A landscape with many valleys, sampled at points; each row gives a point and its height.
From any point a ball rolls to the lowest of the 2 points nearest to it. It stops when none of these is lower. Distance is the straight distance between rows; heights are no part of it.
Z399: [156 152 157 146 155 145 185  98 153 123 121 168 134 163 107 113 149 103
 129  66 120 127  93 119  64  98 121 156 151 114 138]  height 413
Z829: [111 128 162 104 123 122  84 158 144  80 164 132 110 127 155 185  94 156
 144 169 154 161 135 149 127 140 118 116 121 118 112]  height 837
Z401: [125 142 108 163 161 104 124 139 114 124 132 126 128 138 109 128  95 168
 144 164 120 127 119 161 110 181 132 140 121 124 159]  height 278
Z305: [149  54  98  73 141  91 154 116 147 148  65 127 168 116  75  98 159  72
  99 128  60  41 125 113 128 148 152  86 142 103 179]  height 484
Z876: [121  88  95 112 154 152 114 171 176  79 115 156 129 135 133 102  98 195
 131 176  71 145 131 100  98 163 134 135 136 151  70]  height 283
Z758: [143 125 140  78 141 169 199 115 150 106  68 165 149  70 155 119 183 161
  96 130  68  95 107 113  97  91 137 153 156 169 106]  height 766
Z392: [132 104 112 116 128 137 117 133 115 146 126 158 149 127 100 127 138  81
 126 200  93  51 132 127 118 145 148 130 156  88 114]  height 356
Z950: [103 164 134 154 116 129 118 103 142 135 168 116 133 100 177 151 103 122
  73 120 218 166 152 112 153 120  98 111 130 107  80]  height 126
Z339: [136 112 142 125  89 143 190  73 157 150 100 132 163 134 106 138 139 115
 112 123 111  61 132 131 124 121 142 123 182 121 112]  height 797
Z241: [148 125 173  77 118 137 151 115 152 121  93 123  96 126 125 187 147 112
 126 131 149 123 123 135 112 128 121  98 167 121 156]  height 589
Z773: [142 101 105 183 110 120 142 123  67 155 164 111 105 122 136 128 154 137
 175  92 103 146  98 144 164  95 162 144 108 135 113]  height 216
Z148: [152 138 115 139 119 135 142 111 129 115 131  98  95 134 133 144 109 165
 114 112 135 163 109 133 158 140 138 152 145 142 135]  height 661
Z625: [154 128 107 148 168 131 147 138 119  91 114 163 121 134 122 104 112 176
 148 166  98 132 122 146  85 171 139 144 132 144 131]  height 331
Z768: [104 148 113 109 122 163 116 179 160  91 121 104 139  91 123 131 109 159
  86 110 138 116 160  71 121 131 102 125 131 103  95]  height 175
Z772: [141  96 140 124 127 142 181  98 139 177  86 165 174  61 131  87 181 103
 136 116  56  46 128  74  75  62 146 101 140 127 104]  height 653
Z987: [151 110  94  76 182  88 100 182  93 102 101 118 148  78 125 122 121 134
  85 168  99 107 118 162 147 167 157 127  92  88 194]  height 448
Z94: [ 96 113 106  44 137 122 144 183 177 101  88 116 182  94 134 136 104 152
  44 119 132 131 150 123 136 133 114  99 129  99 119]  height 173
Z692: [101 171 153 140 108 109 126 143 143 137 118  78 103 116 125 191 103 164
 136 134 130 132 143 186 182 171 129 141 101 168 198]  height 319
Z670: [140 140 173 135 112 108 154 115 134  85 125 130 121 196 107 129 111 127
 181  63 143 168 143 149 106 144 105 149 118 181 157]  height 928
Z540: [104 112  72 132 170 129 125 174 129 130 104 121 155 101 122  99 109 164
 115 155  88 121 123 104 103 144 135 108 135 119 111]  height 290
Z703: [131  89 121  59 140 143 165 163 144  86  80 149 159  94 138 152 147 158
  80 145  83 116 128 170 135 138 151 120 136 141  95]  height 807
Z569: [154 131 157 120 104 121 110  79 102  98 156 126 136 147 148  88 152 110
 199 111 167 173 117  95  88  76 118 128 140 180 103]  height 470
Z924: [149 153 146 160 105 157 134 123  97 132 163 107  81 151 108 134 145 120
 169 102 151 121 147 107 139 109 131 140 120 125 141]  height 752
Z343: [148 151 186 141 134 140 118 112 103  74 159 126 115 196 118 110 130  93
 179  66 161 178 146 158 124 104 116 169 104 173 145]  height 909
Z712: [164  79 114 127 169 151 226 103 124 135  93 191 169  97 131  94 167 132
 120 136  40  58 150 112 112 121 167 128 142 141 110]  height 689
Z570: [ 77 119 130  91 115 160 139 174  84 107  58 137 204  82 112 106 146 109
  85 114 112  46 171 143 139 128 126  77 135 148 138]  height 500
Z495: [105 127 156 169 121 120 101 150 118  99 181 131 114 183  98 153 139 109
 196 115 114 146 127 165 126 138 139 154 102 144 105]  height 874
Z255: [116 129  71 149 131 152 127 189  98 139 115 120 141  79 128  98 107 149
  56  90 118  93 165 137 160 121 129 123  82  78 142]  height 418
Z619: [147  99 149 141 120 147 157  92 130 161 127 154 139  97 126 113 184  95
 158 132  78  71 106  95  91  73 153 117 160 127  93]  height 593
Z838: [118 131 182 113 144 125  52 126 144 118 180 130  96 214 125 124  97  56
 142 108 164 200 101 113 134 111  84 162 146 141 117]  height 545
Z896: [102  80  66  98 186 116  86 200 141 115 108 117 160  97 128  90  89 183
  88 186  73 112 136 116 135 169 128 101 117 111 124]  height 334
Z34: [161  87  96 102 146  86 182 130 172 158 109 160 117 166 110 123 122 120
 139 103 107 152 124 129  84 116 147 109  90  80 160]  height 344
Z140: [159 143 178 113 114 161 151  67 142 149 125 142 119 102 139 137 195  96
 141 144 129  84 104 113  78  73 129 130 167 129 124]  height 540
Z237: [126 149 135 159 134 157 120 140 123 130 128 156 123 173 140  73 100 113
 119  35 159 193 117 125 103  81  93 148 113 139 128]  height 423
Z251: [113 123  91 126 119 149 104 193 137 131 132 101 103 116 118 139 107 144
 110 115 126 129 137  88 141 120 120 123 114  88 106]  height 199
Z817: [ 97  97  98 123 152 112 138 174 107  87  80 152 198  84 126 100 113 182
 105 162  84  90 209 124 149 198 132  95 120 163  85]  height 455
Z88: [170 159 170 123 139 184 137  70 120 140 138 128  71 126 136 134 181  97
 124 155 152 109 101 122 112  91 129 154 173 116 146]  height 511
Z889: [107 127 124 164 133 120 161 103 100 101 119 139 185  89 136 123 140 164
 147 147 116 116 146 133 115 157 146 110 149 177  62]  height 695
Z444: [162  82 118  96 108  66 130 113 164 111 131 122  65 137 110 189 143  91
 167 175  88  88 117 124 131 198 134 150 112 122 184]  height 763
Z397: [147 103  88  51 146 145 162 164 146 107  80 127 150  96 107  97 126 143
  69 141  90  85 150  93 129 139 132 133 133 104 146]  height 421
Z584: [168 143 169 133 145 130 146 110 142 145 125 158 104 159 127 130 152  84
 145  56 147 157 102 116  85  81 127 134 135 109 137]  height 376
Z561: [103 146 101 110 147 116 156 134 164 122 111 157 165 118 158  96  76 196
  98 136 159 181 107 112  77 138  90 113 143 122 120]  height 573
Z512: [173  69 100 106 131  78 186 108 152 148  93 171 126 151 119 110 128 137
 158 128  99 142 103 130  71 137 146 105 135 124 147]  height 303
Z952: [ 86 134 126  74 125 132 108 187  91 101  58 118 195  94 110 111 119 110
  60 100 145  71 156 135 149 138 108  78 129 127 180]  height 483
Z657: [115 123 107 146 108 178 152 143  77 125 113 118 159  70 138 104 137 136
  82 118 110  57 162 141 165 100 137 123 139 130 111]  height 265
Z468: [156 158 166 133 120 173  87 107 115  60 166 132 128 161 158  56 113 131
 127  78 184 193 148 123 115  84  99 191 111 184 100]  height 524
Z465: [105 126  71 156 128 156 124 201 115  97 114 109 168  56 128  86 117 190
  47  79 119  95 183 143 152 157 102 117  77  96 122]  height 435
Z282: [175 146 118 143 147 157 170 102 131 101 123 165 114 136 124  88 123 159
 137 140 118 117 115 119  83 130 135 170 146 129 140]  height 385
Z667: [137 128 135  89  94 130 177  93 157 130  91 147 183 126 108 142 108 116
  76 134 134  70 161 137 133 145 136 126 157 111 115]  height 782
Z141: [105 130  86 161 113 198 148 175 145 127 109 121 119 100 144  96 122 195
  73  68 129 140 138 127 128 107 110 126 125 119 111]  height 508
Z980: [ 96 140 126 183 101  97 118 111 128 182 138 128 110 160 133 120  96  91
 135  50 197 187 136 109 131 106  87  91 109 129 135]  height 614
Z436: [143 133 135 125 159 131 115 165 156 105 137 173 120 176 136  97  99 116
 117  55 143 208 120 125  90 101 111 156  97 118 125]  height 398
Z231: [144  98 123 127 122  72 157 104 135 168  83 114 124 124  97 163 146 102
 144 133  82  82  99 185 133 164 153 105 134 127 198]  height 584
Z746: [120 124 143  89 130 140 140 161 161  84 114 151 130 115 145 168 117 165
 114 146 126 153 124 159 111 135 131 121 141 124 109]  height 823
Z567: [143 144 141 125 130 175 117 123  95 136 154 142 128  90 131 142 172  93
 104 161 116  73 113 133 139  86 154 154 147  82  97]  height 411
Z639: [140 104 106 176 117 116 128 141  87 116 164 137 113 152 136 100 126 131
 172  71 116 175  97 147 135  99 147 152  92 153  97]  height 127
Z954: [132 125 155 128 104 165  97  71 142 130 162 151 105 198 135 102 142  78
 167 153 142 148  97 137 102  75 124 154 166 163 102]  height 207
Z304: [106 113 101 118 153  29 127 153 178 181 139 126 143 141 106 172  86 109
 141 161  86 124 105 149 134 177 145 128  81  78 196]  height 520
Z405: [166 178 170 138 153 157 120  79 122 157 153 131  74 146 141 146 131  95
 105 143 188 144 117 118 150 121 121 145 155 102 142]  height 489
Z867: [104  98  81 132 166 112  62 190 141 131 135 104 130 116 121 119  86 178
  97 192  76 130  94 146 148 176 133 132 121  92 143]  height 369
Z346: [150 100  75 158 159 134 187 146 117 125 122 146 149 116 125  99 133 165
 115 106  68 121 124 138 127 124 167 145 108 116  97]  height 577
Z236: [ 99 126  64 153 123 103 129 169 107 185 115 107 148 108 114 114  96 125
  84 117 128 113 133 132 155 133 129 110 107  76 155]  height 393
Z85: [160 128 118 111 123 135 127 113 129 149 121 132 117 114 115 137 144  93
 112 157 123  81 117 106 114 121 140 131 160  79 139]  height 383
Z418: [133 104 122  70 125 158 168 130 126 142  61 155 182  43 141  92 173 118
  95 133  71  55 146  76 100  82 145 107 139 141 117]  height 697
Z302: [102 131  87 108 133 137 119 145  97 106  88 125 213  43 128  67 123 142
  66 143 115  68 156  78 133 138 123 115 147 141 101]  height 394
Z903: [138 127 164 159 107  96 116  85 143 192 129 127  99 199 123 121 110  73
 155  54 175 180 117 124 123 100 105 104 128 124 150]  height 590
Z49: [138 139 115 151 140 161 113 119 109  97 163 147 129 110 159  88 143 153
 143 109 122 169  88 116  99  81 137 172 127 157  65]  height 263
Z701: [111 162 137 144 144 175  83 150 114 134 149 122 101 132 120 135 132 116
 140 165 144 127 107 119 103 117 110 130 168  97 124]  height 353
Z500: [139 111  86  75 140 160 184 168 123 116  65 152 152  76 127  87 138 181
 100 131  94 102 164  85 109 116 130 114 117 130 123]  height 397
Z859: [106 115  95 151 127 120 152 152  88 127  87 140 190  94 120 128 113 146
 102 141  98  86 164 190 151 163 162 106 111 137 121]  height 287
Z549: [164 140 169 152 134  56 115  66 164 201 143 103  79 165 101 163 131  75
 140 116 141 135  96 125 148 167 118 122 128  89 182]  height 550
Z91: [133 151 119 135 150 160 125 157 125 101 132 133 126  83 151 126 146 156
 103 101 135 157 109 118 104  95 135 152 122 104  89]  height 316
Z993: [151 117 163 107 128  91  83 127 141 121 163 151  74 179 154 158  85 108
 163 150 166 194 109 134 124 127 115 134 115 124 166]  height 476
Z265: [182  94 135 144 108 107 131  66 133 155 142 146  75 174 107 124 150  94
 183 138 114 129  92 144 103 127 143 138 140 117 162]  height 194
Z268: [ 92 143 130 122 107 160 153 155 131 106  75 115 139 136  97 130 101 190
 109 138 116  91 159 165 147 187 109 122 147 156 161]  height 443
Z779: [147  52  83  62 131  94 153 126 139 133  62 132 135 132  91 109 147  82
  95 160  46  43 124 148 151 183 150 113 124 133 210]  height 507
Z884: [141  54  93  71 176 107 189 128 120 134  60 149 190 108  86  80 166 100
  97 128  37  48 163 110 133 143 161  93 124 134 148]  height 457
Z228: [160 114 119 109 154 122 148 148 177 128 135 186 102 185 125 138 113 104
 121 101 129 173 113 131  85 113 133 147 102  86 144]  height 371
Z515: [105 124 156 138 125 136  96 163 147  78 154 137 103 172 125 171 106 140
 175 150 127 152 133 174 111 150 124 133 123 152 116]  height 852
Z377: [135 182 165 120 123 170 149  96 142 112 118 107 117 135 122 148 117 151
  98 132 176 119 162 129 140 151 100 134 171 133 142]  height 436
Z591: [147 138 117 164 118 164 122 142 111 138 135 124  74 172 114  94 113 135
 167  84 133 149 122  97 123 105 117 147 121 136 163]  height 773
Z481: [104 175 165 148 117 157  80  97 135 144 183 140 123 150 162 110 145  78
 134 111 196 177 120  80 110  57  93 142 130 138  78]  height 510
Z121: [131 141 182 149 123 102  88 123  99  82 196 114 113 197 121 135 137  90
 192  94 158 184 141 174 151 118 131 168  82 164 123]  height 895
Z293: [143 116  90  61 176  98 109 179  73 110  76 132 186  84 115  86 129 112
  54 126 107  90 126 166 148 139 158 112  85 101 195]  height 462
Z848: [ 88  88  98  22 159 112 136 205 149  76  81 114 206  82 123 110 126 147
  52 126  98 102 164 123 145 146 125  89 106 115 123]  height 187
Z751: [ 85 150 158  74 126 154 165 173 122  95  57 132 198  67 127 131 153 153
  81 116 131  85 154 134 110 132 103  97 151 139 119]  height 522
Z194: [101 101 101 125  99 115 155 123 150 155 110 155 166 126 152 137 113 132
 129 132 137 151 114 141  97  99 143  86 140 125  91]  height 318
Z32: [148 141 165 137 124 134 117 113 112 113 189 140 107 143 143 156 171  99
 148 126 148 152 107 152 136  90 155 159 122 105  73]  height 471
Z7: [125 124 133 130  92 133 123  80 124 101 164  77 117 149 142 148 137 149
 164 174 156 134 135 138 158 137 136 120 160 175 103]  height 703
Z811: [164  70  84  76 153  78 176 102 145 141  79 153 158 112 120 117 133 129
 122 165  82 103 127 121  96 156 152  99 133 109 146]  height 350
Z513: [148 116 152 138 115  85 106  84  88 113 172  81 114 146 136 129 158 116
 218 119 167 170 121 117 118 114 136 111 133 163 133]  height 420
Z682: [155 104 133  78 132 148 188 135 128 109  85 139 141  76 143 148 173 146
 102 116  98 112 115 139 113 104 153 120 147 131 113]  height 791
Z695: [ 98 165 136 140 109 180 118 134 130 123 107  89 114 126 122 145  98 171
  84 135 161 110 159 158 172 155 103 112 150 139 150]  height 417
Z727: [153 145 132 153  96  75 104  73 122 167 190 104 120 136 131 142 115 100
 143 130 191 153 129  85 153 128 119 126 125  83  98]  height 70
Z669: [106 144 141 132 142 156  92 120 124 138 144 154 140 123 117 133 147 100
 150 209 120  88 106 120  84 125 131 126 179 109  94]  height 312
Z998: [107 130 184 131 135  92  54 109 152 154 182 102  76 215 142 145  82  65
 145  94 173 226  97 126 192 125  94 149 112 165 150]  height 567
Z704: [202  78 110 115 108  75 167  82 142 150 107 144  86 134 119 131 141 117
 160 135 106 110 108 130  98 154 154 123 121 110 187]  height 250
Z614: [144 136 148 120 113 138 127 105 148  72 154  91 109 148 139 148 119 165
 141 129 153 165 122 136 149 146 121 155 145 171 107]  height 680
Z455: [146 114 103 168 102 110 132 120  74 167 145  98 115 103 119 140 136 131
 154 133 104 110 119 139 175 130 160 133 116 121 141]  height 297
Z837: [128 115  97 146 126  53 115 130 140 181 144 127 113 147 114 170 109 117
 156 162  88 131  87 162 142 165 157 146  89  99 175]  height 494
Z552: [117 175 162 143 122 161  90 106 119  56 178 128 134 136 170  87 129 164
 145 108 200 187 151 133 105 101  93 155 117 173  80]  height 539
Z261: [109  75  97 121 163 113 159 161  85 128  56 155 200  92 115  94 143 140
  90 129  49  69 179 163 166 163 162  84 106 157 128]  height 352
Z828: [141 112 143 129  78  62  90 105 123 164 182  99  77 153 124 177 146 104
 212 157 117 151 103 137 167 134 152 147  90 130 152]  height 414
Z204: [102  95 118 124 144 111 138 154 134  97  93 160 161 121 121 139 104 172
 156 187  91 109 174 120 114 187 135  91 137 169  88]  height 401
Z494: [103 153 130 191  92 114  88 123  76 149 202  92  99 168 118 120 141 129
 207 130 144 153 131 142 172 124 133 161  73 149 138]  height 702
Z68: [141 103  97 124 130 118 136 132 101 139 103 169 184 116  97 110 116  90
  99 181  91  38 158 159 140 152 165 127 128  92 132]  height 384
Z865: [160 153 159 117 123 145  91  79 105  90 176 143 127 171 149  66 124  86
 161 115 179 175 127  99  97  82 107 189 136 163 110]  height 503
Z398: [162 169 177 150 130 119 113  69 116 145 164 110  74 178 139 148 124 110
 147 143 205 163 143 136 161 133 121 126 120 133 162]  height 472
Z23: [126 111  79  60 136 123 119 149 118 104  77 121 205  85 111  66 106 116
  56 141 104  65 144  82 150 146 134 116 144 126 141]  height 419
Z441: [151  98  87  93 187  92 112 160 134 116 128 146 122 110 122 144 113 128
  91 196  96 120  93 166 118 170 141 146 116  69 167]  height 428
Z870: [164  81  85 154 169 124 190 106 111 140 124 181 157 100 130 100 160 123
 124 128  54  84 109 128 113 114 183 141 136 111  92]  height 630
Z522: [141 157 125 164 111  95 111  86 122 136 185 106 114 129 157 147  88 126
 111 128 211 173 151 112 170 135 109 131 112 113 100]  height 99
Z8: [128 190 175 155 135 155 113 110 125 115 165  87  85 156 123 152 112 144
 131 130 195 141 165 123 162 157 104 131 131 133 151]  height 453
Z738: [119 126 122 120 122 139 186 155 157 101  80 138 132 161  90 126 113 182
 136 131  84 101 155 140 119 183 118 134 133 155 151]  height 475
Z752: [140 104 138 110  94  84 121 102 136 115 143  93  92 131 112 184 123 128
 180 193 119 107 128 143 157 177 143 133 133 153 166]  height 743
Z274: [166 157 135 131 171 141 137 138 131 126 142 158 120 112 149 134 152 119
 104  77 138 172  94 127  97  83 135 155 109  82 111]  height 343
Z929: [115 106  89 118 116 102 128 150 125 163 113 138 160 109 140 154  99 119
 102 146 133 121 132 153 133 132 147  92 113  86 127]  height 366
Z819: [154  96 121  77 122  78 155 123 128 138  72 120 153  94 115 141 134 128
 131 141 120 104 127 119 109 149 141  82 142 106 169]  height 379
Z322: [107 131 138 118 116 105 132 144 121 130  97  98 131 110 124 189 112 148
 132 144 130 120 132 188 158 160 134 102 121 147 175]  height 351
Z994: [110  97 136  90 146 136 135 148 170  77 101 182 151 119 143 135 124 166
 154 181  90 129 148 100  89 149 129 112 149 171  71]  height 342
Z462: [ 94 139 104 165 100 161 135 136  88 120 136  93 147  69 133 122 148 133
 117 118 139  93 153 115 142 103 126 109 139 131  88]  height 212
Z289: [118 159 153 180  96 135 113 122  90 175 178  97  66 165 118 146 154 102
 187  89 157 137 152 123 174 101 125 137  82 125 156]  height 730
Z43: [ 99 149 152 174 128 110  97 125 133 201 157 126  91 163 133 165 117  79
 117  81 182 177 120 109 158 116 103  99 107  82 111]  height 637
Z6: [108 177 159 151 118 156 124  68 143 124 151 124 131 189 145 100  91 134
 123 104 201 183 135 127 121 120  84 138 164 179 125]  height 570
Z358: [104 164  90 207 117 152 117 155 105 122 148  98 126 116 112 107  95 172
 119 103 146 117 157 126 142 154 105 133 104 117 125]  height 617
Z677: [113 142 127  88 128 159 189 122 134 136  58 149 189  38 157 105 180 166
 104 117  75  83 131  59  89  85 121 128 133 184  87]  height 731
Z894: [109 158 120 152  92 136 131 109 106 112 155  66 135  83 151 142 134 146
 104 111 195 121 167 102 165 129 103 117 134 126 106]  height 160
Z514: [158 110 128 110 115 101 152 109 111 146  97 110 141  75 129 138 162 125
 154 111 132 117 118  95  98 108 140  84 150 114 131]  height 412
Z775: [ 79 158 128 178 107  93  87 142 114 223 167  94  97 142 119 175 132  85
 132 100 154 157 115 128 188 133 108 105  94  80 140]  height 654
Z666: [ 97 190 146 147 122 155 117 118 141 124 148 160 147 114 157 105 136 121
 126 102 182 160 132  87  69  71  92 140 121 142  83]  height 506
Z923: [154 108 137 136  84  72 119  95  98 145 160  77  93 128 127 168 161 115
 206 120 141 150 123 131 154 123 153 116 103 147 139]  height 372
Z226: [112 149 119 197 122 126  65 137  78  99 194 102 109 146 141  87 118 163
 184 127 152 172 139 153 138 141 118 150  79 159 115]  height 672
Z709: [ 93 134 141 161 117 136 109 111 102  87 171 130 155 127 159 119 155 142
 193 146 167 160 148 141 102 109 124 108 122 183  63]  height 601
Z599: [117 100  85  96 168 126 184 154 143 128  66 168 172 109 129  85 126 186
 123 150  92 130 143 101  77 146 128 100 134 142 117]  height 354
Z795: [118  73 101  95 187 129 188 144  94 128  47 167 213  74 124  70 167 134
  82 113  39  60 180 116 157 136 162  90 125 170 117]  height 406
Z44: [ 84 134 125  94 130 145 111 185 191  85 121 114 160  78 150 144  94 173
  46 117 154 142 154 108 134 144  93 112 133  94  91]  height 158
Z899: [109 159 141 136 120 192  98 147 118 151 120  94 105 125 112 147 115 114
  68 147 150  94 141 140 181 130 109 130 161 100 151]  height 402
Z527: [101 128 132 126 115  94 129 143  90 124  89 104 184 104 106 152 112 121
 115 139 111  77 152 195 173 174 151 101 114 149 161]  height 332
Z831: [138 120 128 130 125 170 212 115 126 115  97 171 179  99 118 103 143 153
 115 117  78  71 162 123 113 118 147 139 144 138  93]  height 742
Z519: [ 79 169 111 196 113 119  97 154 129 148 161  90 110 145 107 143  92 142
 149 110 142 141 142 113 151 154 112 135 103 120 140]  height 592
Z300: [ 99 172 164 152 128 126  88 158 164 145 148  91  73 158 119 195  99 137
 131 129 132 151 126 172 180 167 123 147  97 134 180]  height 289
Z50: [112 184 197 161 140 159  98  76 132 174 193 121 109 155 145 142 179  57
 122 116 203 147 125  79 150  76 100 122 141  97  71]  height 486
Z588: [111 150 178 157 119  80  91 113 166 186 170  88  73 186 133 192 102  88
 143 101 158 189 103 134 191 144 119 133 101 142 156]  height 591
Z269: [149  71 145 130  91  92 149  88 125 162  92 108 107 121 107 161 164 107
 177 149  80  74 126 164 138 150 155  84 146 155 162]  height 624
Z54: [ 90 146 120 123 132 173 119 142 144 110 108 126 163  63 151 119 147 154
 108 153 105 106 115  91 100  99 121 127 153 154  56]  height 315
Z771: [139  94 132 111 115 141 111 131 120 128 132 144  89 137 139 140 165 109
 189 133 119 153  89 112  93  88 140 112 150 145 106]  height 519
Z391: [126 130 100 160 102 143 126 144  56 138 133  82 136  80 125 128 130 129
 102 118 115  71 153 158 207 128 148 138 110 122 145]  height 313
Z524: [176 131 186 142 141  84  91  60 152 178 167 125  74 195 119 125 125  56
 158  94 171 172  87 107 132 131 105 128 140 113 167]  height 568
Z364: [159 149 168 126 130  65 126  63 166 162 136  78  81 149 126 185 105 109
 137 150 161 135 119 125 176 178 119 128 144 134 205]  height 532
Z554: [123 152 156 148 113 169 117 129 101 132 182 132 123  97 142 151 192  96
 141 134 140 109 125 118 136  72 147 142 119  93  59]  height 440
Z781: [144 106 133 118 113 110 101 134 124 146 144  97  75 132 125 154 159  98
 174 105 130 160  75  89 122 102 127 117 141 107 125]  height 477
Z421: [ 95 167 165 151 121 170  87 101 107  77 192 135 154 146 171  91 168 115
 165 133 173 167 139 145  98  70 117 155 114 176  64]  height 562
Z851: [137 120 117 134  93  96 130  85 137 147 128 105 106 166 137 133  97 139
 161  98 154 181  98 119 133 126 124 125 143 158 151]  height 629
Z150: [158 102 160 146  90 146 116  59 128 166 151 129  65 202 116 118 153  76
 180 130 137 138  93 145 131  93 132 141 159 151 160]  height 130
Z320: [150 139 155 115 103 129 118  82 115 111 157  83  85 154 126 167 149 125
 167 191 157 108 136 146 159 149 141 131 146 149 162]  height 724
Z574: [122 114 118 161 111 145 110 131 111  91 161 146 138 136 158  87 126 129
 149  72 142 189 120 126 115  80 129 153 104 170  54]  height 200
Z885: [107 158 108 202 116 148 101 135  82  94 160 104 114 107 141  84 115 194
 153 126 167 146 163 140 123 154 101 122 104 152 119]  height 644
Z79: [123  98  95 114 118 149  96 184 165 102 138 114  96 131 123 130  98 177
 125 152  95 137 125 111 133 146 128 137 130 123 106]  height 231
Z621: [100 133 117 149 117 182 162 151 138 126 104 146 126 147 139  94 126 165
 118  55 128 171 111 128 100  87 104 130 131 150 119]  height 468
Z601: [108 123 142 133 126 121 136 100 112  72 139 134 169 113 160 129 140 173
 165 147 138 161 137 136 108 136 133 115 151 195  58]  height 645
Z719: [176 123 177 113 106 100 108  75 129 126 191 126  76 176 127 167 166  73
 172 134 166 151 125 133 145 110 140 150 125 112 115]  height 474
Z348: [134 121 115 141 136 121 156 154 161  91 115 122  95 182  91 127 107 156
 177 100  76 135 121 120 117 170 118 156 120 160 164]  height 521
Z333: [106 145 131 135 164 135  85 191 152 150 133 114  70 155 123 176  93 132
 107 140 112 154 106 159 148 154 114 131 109  91 185]  height 262
Z629: [116 164 189 133 146 146  64  98 142 138 180 132 116 198 130 102 120  49
 138 101 191 190 109  76 121  86  81 156 151 134  94]  height 530
Z439: [110 154 105 177 124 101 137 167 154 143 139  98 109 167  81 141  96 140
 159  87  94 129 124 120 143 160 129 161  95 127 161]  height 561
Z201: [155 114 182 116 111  65  75  95 130 129 197 127  74 193 139 162 132  75
 197 141 158 183 108 142 150 123 127 150 102 128 151]  height 451
Z598: [157 126 129 126 128  95 103  93 131 153 157 132  78 156 137 158  98 113
 139 175 156 157  88 131 131 146 123 133 139 102 171]  height 498
Z790: [111 191 131 143 140 157 125 116 141 112 127 169 164  83 164  88 131 172
 122 137 137 133 112  93  48  85 101 166 120 154  87]  height 469
Z525: [140  96  89 123 162 124  88 171 140 123 150 141  91 131 134 143 113 153
 100 194  82 142  81 166 139 168 147 161 119  86 132]  height 403
Z280: [ 87 150 129 154 113 188  75 160 122 144 153  87  81 148 115 149 125 129
 116 153 132 121 123 138 165 123 115 135 154 112 115]  height 381
Z162: [124 136 153 135 136 142  94  94 142 131 168 171 119 172 129 121 145  88
 166 182 137 140  82 134  73 107 127 147 168 124 100]  height 259
Z39: [124 128 128  58 157 115  91 183  91 120  75 132 168  88 120 126 129  78
  58 131 139  82 131 148 148 123 136  95 119  91 184]  height 473
Z2: [ 93 155 108 121 121 156 117 120 113 113 107 128 197  28 154  98 148 138
  78 161 119  74 141  85 116 102 123 131 142 149  74]  height 359
Z976: [111 150 112 142 165 133  96 204 156 163 141 133  96 149 119 163  98 132
  82 109 128 154 136 144 155 141 127 138  79  56 145]  height 240
Z318: [140 175 111 122 137 164 160 110 143 115 106 165 158 108 127  86 111 166
 111 159 126  99 137  89  69 124 121 162 146 127 111]  height 426
Z66: [123 164 132 130 124 137 131  99 144 122 126 157 136 157 147 106  86 153
 124 127 172 177 112 117  85 116  98 131 163 149 120]  height 542
Z508: [102 134 125  71 163 148 147 185 103  91  54 126 198  45 142  87 153 186
  64 119 112 106 136 136 111 148 113 105 142 143 125]  height 537
Z763: [136 118 175  97 121 135 130 110 143 117 115 135 107 145 152 161 154 115
 166 124 152 173  98 143  88  90 123  98 164 156 129]  height 563
Z142: [136 115 107 151  98  72 106 106 134 173 169 114  82 161 118 173 129 107
 180 166  89 142  77 162 169 156 162 177 102 139 159]  height 456
Z227: [125 141 113 111 147 163 132 184 174 157 111 132  93 140 135 146  96 130
  67 100 145 152 141 104 145 114 112 119 108  72 132]  height 222
Z759: [146 163 152 129 146 106 102  92 131 148 144  83  81 135 130 171  89 123
  99 175 166 131 106 129 179 178 111 139 154 113 187]  height 518
Z424: [ 91 135 106 181 131 124 126 154  95 133 122 144 156 124 115 135  97 157
 153 164 121 108 156 176 117 161 133 100 116 143 124]  height 209
Z299: [105 130 105 103 126 146 166 133 175 134 100 151 176 101 140 126 135 139
 102 124 110 129 117  97  82  94 134 115 140 130  72]  height 261
Z128: [123 146 121 111 111 155 189 131 146 134 100 164 190 106 117 122 122 130
  87 112 135  73 180 121 108 111 129 123 127  87 110]  height 772
Z357: [116 145 146 150 106 112 109  93 137 139 148 117 105 198 146 113  64 136
 140 102 191 203 132 132 148 133  82 130 132 179 157]  height 596
Z814: [158 112 143 132  96  81 118  92 126 183 122  83 108 117 121 158 146  99
 154 106 153 133 113 105 127 114 126  80 148  96 150]  height 446
Z690: [144  65  89 113 127  88 159 110 144 148  80 127  93 127 103 154 153  96
 129 158  35  53 107 174 149 193 163 140 119 141 206]  height 543
Z520: [136 110  73 137 139 148 171 170 144 132 110 126 121 130 123 100 113 181
 101  83  94 147 118 128 125 118 145 144  97 107 126]  height 541
Z761: [118 162 163 149 115 161 101 119 121 166 183 114  96 133 124 158 165  79
 130 118 176 123 139  95 154  90 117 131 134  74  90]  height 467

For each start below, name the point where the ball stops.
Z751 | Z540
Z88 | Z150
Z924 | Z150
Z746 | Z150
Z322 | Z44
Z601 | Z923
Z43 | Z201
Z738 | Z150
Z752 | Z66
Z998 | Z424
